Points, in no order, along strands that fork and pass close to each other.
In the rows, 128 means zero.
Points whose rows are less than 117 apart are linked; no others are. Some points are linked to none.
z_402: [ 87 151  93 138 160 111 109 139  80 177 134 134 111 134 147 129 148 190
 206  95 129 146]
z_342: [158 173  81 124 201 165 107 147 129 140 130 125 122 113 144 116 110  70
 112 118  88 130]
z_879: [ 94  69  99 137 109  81 144 166 166 130 116 131 111 139 127 136 148 131
 166 145 135 120]
z_660: [145 166 107 142  87 131 116 120 146 146 122 158 147 150  62  97 125  97
  91 121  77 176]
z_77: [150  91 131 128  84 123 125 155 132 151 116 114 200 152 140  94 165 111
 125 103 198 117]
z_620: [135 153  52 127 151 109 132  94  95 145 150 159 118  71  90 152 131 131
 140  94  77 128]
z_784: [184 136 123  98 114 142 112 169 154 100 135 174 146 138 108  98 124  97
  66 107 143 138]
z_274: [115  92 102 134  75 136 159  74 136  98 106 120 104 153  93 133 131  72
 124 165  71 123]
z_475: [112 139 121  84 138 122 116 121  94 122 143 123 124 144 177  85 106 214
 147  93 138 108]
z_420: [105 117  80 123 153 128 118 137 100 118 116 127 132 164 182 161  97 131
 139  97 163  56]
z_514: [110 112 136 142  87 118 160 139 152 136 126 138 221 150 139 146 136  80
 136 130 187 141]
z_88: [105 127 173  99 156 152 116 159 132 118 134 101 188 167 183  68 150 161
 131 107 149 149]
z_939: [118 132 152  83 132 127 103 157 132 135 119 103 119 170 160  52 133 174
 151  98 145 115]
z_145: [110 189 102 139  79 109 107 131 100 111 143  92 134 129 113 107 166  81
 108 103 118 109]
z_578: [174 131 118 147 150 139 142 122 152 150 121 172  68 105  86 156 112 167
 146 152 104 143]
z_454: [168 102  98  80  81 154 119 108  76  83 145 109 161 113 190  98 135 139
  98 129 140  88]
z_940: [138 192  71 157 156 141  94 112 101 140 134 135 148 109 117 134 119  68
  70  90  96 135]
z_530: [143 168 187 127 193 131 129 155 175 137 115 131 131 103  89 159 118  98
 107 139 126 135]
z_464: [151 151 140 113 211 108 128 131 127 150 136 126 124 113 127 193  58 149
 162 127 151 101]
z_888: [146 103 151 152 113 161 157  75  96 112 129  78 163  94 149 162 158 108
 118 172 149 111]
z_170: [121  99 104 124 126 103 113 176 164 154 103 142  82 157 132 106 129 170
 181 120 136 112]
z_823: [116 115 113 187 146 138 136 138 119 138 136 138 166 150 163 194 130 115
 144 139 138 149]
z_378: [148 116 159 173 153 153 145  69 127 180  79 101 113 122  90 167 130 133
 151 150 102 113]
z_95: [169 112  92 105 127 104 135 196 159 101 162 158  97  76 148 104 153 145
 136 134 176 120]
z_988: [173 157 124 133 128 158 104 160 144 113 122 151  96 160 145  95  99 124
  86 127 127 130]
z_358: [ 67 104 195  83 145  89 153 108 150  84 143 167 137 136  85 159  92 143
 105 100 108 158]
z_593: [130 159 137 146 122 146 157  88  94 100 161  87 187  88 141 152 170  74
 125 153 115 130]
z_350: [180  63 160 122  77 135 102 112 131 178  80 117  81 145 118 101 113 134
 126 120 182  75]
z_796: [105 135 107 120 104 135 109  83 118 103 114 118 149 157 124  83 104 116
  59 114  77 138]
z_70: [176 103 160 124  74 139 123 128 144 141 129 163 109 137  92 100 137 170
 121 149 113 182]
z_644: [147  59 124 174  90 160 164  94 117 144  97  87 167 127 150 129 152 112
 134 177 160 123]
z_737: [140 178 173 143 177 119 136 151 138 130 161 140 131  74 116 165 145 142
 140 133 127 152]
z_391: [186 145 150 142  69 146 118 115 131 149 121 140 120 113  59 111 143 109
  94 153  95 170]
z_124: [117 161 126 117 176 128 119  86  62 178 143 104 133 100 156 125 124 196
 178  95 123 138]
z_282: [163 129 129 134 180 164 157 131 171 123 126 130  58  86 115 152  98 149
 143 192 139 142]
z_200: [100 121 117 144 209 158 136  97 122 134  95 134 153 160 141 193  71  94
 113 126 102 107]
z_895: [157  92 125 117  65 100 149 151 140 112 162 133 127  95 138 106 160 120
 135 139 193 125]
z_704: [117 115 107 131  41 157 174  58 128  95 131 151 116 143 121 136 107 102
 122 197  77 163]
z_801: [ 88 121  88 120  96 121 121 107  77  91 146 116 122 163 191  99 122 183
 132 108 111 107]
z_164: [134 146  98 183  85 135 118  85  60 152 136 103  96 122 161 150 142 167
 157 137  96 108]
z_753: [151 144 131 109 197 143 136 135 122 123 153  86 145  71 179 115 162 110
 159 133 139 104]
z_785: [141 190  96 123 200 151  99 144 131 146 149 148 119 114 151  84  97 129
 115 107  78 187]
z_132: [138 147 147 148 133 156 110 158 159 118 102  98  67 175 157  87 119 116
 131 155 108 120]
z_544: [150 145 125 172 104  99 145 131 141 137 138 154  63  88  68 186 156 136
 156 153 117 137]
z_494: [105 151 106 142 132 128 109 163  97  94 145 116 166 156 198 151 134 105
 114  95 172  83]
z_37: [127  98 177  48 120 110 142  97 121 114 142 115 135  90 111  73 145 192
 136 122  87 147]
z_488: [155 133 144 120  81 145 118  97  82 147 130 127 211 136 128 115 128 151
 105 108 136 145]
z_724: [120 131 136 127 186 150 119 153 139 144 121 104 171 139 164 114 149 119
 146 116 139 130]
z_221: [172 142 122 157 141 159 136 119 125 114 124  93  63 104 155 167  93 112
 120 170 195  73]
z_576: [130  76 181 139 120 119 128 169 171 131 124 138  55  99 100 136 105  87
  97 157 197 108]
z_73: [109 117 143 116  83 135  95  55  94 104  95 101 109 143 143 104  75 115
  47 119  90  94]
z_742: [156 130 137 157 114 197 137  97  92 104 152 131 161 127 170 136 121 157
 104 185 112 183]
z_614: [109 140 141 128  83 109 137 173 164  91 166 181 123 172 130 113 118 158
 136 137 112 201]
z_580: [115 110 186 130 153 130 127 164 191 117 109 122  91 158 139 107 119 133
 135 151 129 148]
z_219: [111 108 151  74 101  81 130 138 163 118 150 161 102 122  64  93 142 140
 141 102 104 158]
z_158: [ 71 124 115 108 139  79 109 166 134 166  86 141  95 156  77 129 149 166
 181 107 139 112]
z_789: [150 102 140 124  80 153 113 116 103 169 111  84 217 145 137  91 176 129
 143 132 143 136]
z_723: [112 170 107 126 114 148 136  95  89 123 165 102 210 117 152 105 150  94
 121 129  98 166]
z_395: [119  93 131 135 174 126 152 111 167 140  84 121 111 116  93 167 124 107
 144 148 104  97]
z_835: [ 69 136 180  88 111  90 115 159 136  96 146 105 149 150 116  98 165 105
 126  90 155 129]
z_902: [ 95 135 115 109  92 154 107  96  96 115 127  92 201 149 156  63 126 131
  98 140  74 169]
z_97: [164 134 123 117 159 155 148 108 153 102 118 115  39  84  98 166  91 102
 113 172 143  88]
z_237: [137 116 192 135  68  98  91 170 134 129 142 144 115 154 128 126 134 109
 105  83 206 105]
z_892: [ 97 163 102 155 179 130 118 124 123 151 116  98  76 141 144 133 115 132
 181 133  76 114]
z_419: [126 156 161 154  98 115  86 178 143 132 101 138 101 181 124 149 111  96
  89  91 172  92]
z_808: [106  92 198 116 149 129 146 115 167 120 104 150 121 161 108 129 100 159
 124 130 104 159]
z_881: [ 97 108 107 106 122 117 155  79 131  93 128 113  97 118 102 111 137 127
 134 138  47 127]
z_843: [140  55 112 143 104 155 202  94 145 124 116 133 195 110 120 139 125  92
 128 184 169 150]
z_730: [ 78 131 100 123 198 112 131 158 143 123 134 114 110 128 169 162 129 121
 164 150  96 107]
z_330: [153 145 149  92 141 110  93 194 165 127 113 161 121 148 116 135  99  96
  80  88 173  97]
z_56: [ 99 188 115 110 153  81  93 152 106 173 118 139  80 122  88 113 132 187
 179  87 136 117]
z_489: [123 172  77 145 101  90 120  80 100 133 134 124  74  84  78 138 133 127
 109 103  78  94]
z_718: [ 76 127 129  83 139 110 138  87 113  94 144 100 146 112 128  77 144 168
 126 119  70 147]
z_585: [157 115 113 163 158 193 137 123 122 112 128 156 150 153 174 151 103 129
 108 152 134 157]
z_996: [154  80 170 148  99 134 131  80 124 174  73 110 134 143  94 147 133 130
 128 120 149  95]
z_986: [168  85 157 105  94 140 116 126 126 124 116  96  74 126 164  90 119 126
 120 139 191  69]
z_630: [115 116 149 135 112 115 132 162 143  97 140 171 156 172 144 149 107 150
 113 114 154 153]
z_156: [ 83 137 174 149 148 129 117 165 131 145 117 151 185 193 135 146 124 174
 138 107 159 177]
z_601: [135 127  52 134 137 111 160 115 131 108 161 169  88  82  96 165 139 131
 166 151  64 143]
z_220: [133  93  92 145 125 153 170 114 137 145 133 136 232 123 151 140 143  77
 155 151 153 154]
z_768: [153  75 127  87  70 154 110  84  87 107  97 105 135 144 149 100 113 106
  77 117 124  71]
z_659: [145 118 104 178 104 134 142 143 114 106 137 100  90 102 175 152 156 113
 130 163 186  83]
z_909: [103 160  50 128 156 124 102 129 133 153 119 169 148 137  65 101 121 106
 110 103  66 178]
z_822: [104 164 108 164 168 139 116 108 113 134 103 151 161 144  89 180  86  80
  70 102 100 123]
z_554: [ 82 125 137 100 100  97 130 164 127  66 160 103 173 153 177 119 156  96
 122 101 178 105]
z_18: [104 165  91 133 186 129 109 149 123 160 145 176 148 125 111 121 118 151
 133 100  79 212]
z_945: [146 131  97 165 139 152 126  96 103 157 120  96  64 129 167 130 123 165
 191 156  90 107]
z_855: [124 197 120 170  82 110  87 106 101 158 115  89  85 116  92 102 161 119
 103 112  87 114]
z_977: [137 156 133 153 139  74 137 172 145 148 158 140 113  60  98 194 170 128
 153 143 150 123]
z_430: [144 134 178 151 132 106 122 177 178 139 113 153  87 110  86 173 124 101
 100 145 162 130]
z_439: [125 116 102 143  97 120 132  93  95 127 123 134 122 147 128 142 124 163
 137 108 112 108]
z_286: [ 92 109 148  54 173  83 143 149 169 102 138 161 113 109  90 134 116 156
 136 105 103 130]
z_339: [145 138 114 116 193 132 122 126  92 141 139 123 148 130 181 171  74 144
 158  96 185  79]
z_148: [ 93  67 130 127 129  92 161 154 149  94 132 111  88 111 182 135 131 146
 156 155 165  91]
z_678: [151 121 162  84  58 104 105 149 137 120 167 149 103 128 100  65 146 139
 114 114 118 157]
z_918: [138  85 160 110 109 142 124 123 142  89 135 112  52 103 129 125 116  67
  83 144 190  65]
z_5: [118 162  38 146 127 138 108 132  99 125 136 108 141 130 133 117 160  50
 121 101  90 111]
z_545: [139 157  93 110 180 107 117 117 116 155 108 153 107 115  88 176  65 135
 129  93 125  78]
z_542: [ 94  96 105 133 187 106 145 153 166 150  92  88 106 116 141 159 129  88
 158 166 126  69]
z_355: [ 81 136 183  95 164  98 127 163 148 144 118  92 177 119  93 102 195 129
 158 103 154 139]
z_952: [145 147 129 132 127 135 131  86  83 150 150 134 165  99 128 128 130 178
 128 115 101 155]
z_117: [116 134 188  69 163 111 139 123 137 139 139 125 173  96  82  96 161 171
 136  96 121 154]
z_43: [158 113 121 126  74 180 153  96 125  89 136 151 152 145 129 124 113 112
  91 185 112 178]
z_227: [128 138 155 156  92 126 121 150 149 146 132 157 125 178 104 102 137 184
 145 130  99 203]
z_607: [101 126 182 152 167 155 162 116 154  71 130 129 152 143 137 171 111 105
  92 161 106 165]
z_947: [143 120 158 125  49 105 162 153 171 135 161 174 146 113 119 112 142 118
 148 158 183 181]
z_733: [107 136 113 186 141 137  98 163 115 179 108 145 147 186 149 161 130 147
 156 111 154 143]
z_531: [178 114 110 100 160 117 149 144 133 127 146 127 130  50 145 124 154 139
 147 124 177  88]

A fork is a point with three links, a tip a point with one. Leave the first point through the second and follow the links. Name the first fork or tip that comes.
z_514 / z_220: z_454
z_881 / z_718: z_545
z_578 / z_544: z_439
z_986 / z_918: z_659
z_678 / z_219: z_237
z_796 / z_902: z_952
z_718 / z_881: z_70

A fork is a point with three links. Follow the links from the first point to the second and name the forks in between, in order.
z_170 / z_723: z_952
z_986 / z_158: z_439 > z_952
z_808 / z_342: z_70
z_855 / z_391: z_940
z_704 / z_822: z_70 > z_940
z_77 / z_95: z_952 > z_439

Follow the links from the first point to the second, and from the first to the third. Name the last point that the two ways share.
z_158 / z_895 / z_73: z_952
z_454 / z_350 / z_939: z_439
z_733 / z_784 / z_200: z_70
z_342 / z_704 / z_988: z_70
z_402 / z_723 / z_430: z_952
z_576 / z_124 / z_939: z_439
z_784 / z_200 / z_620: z_940
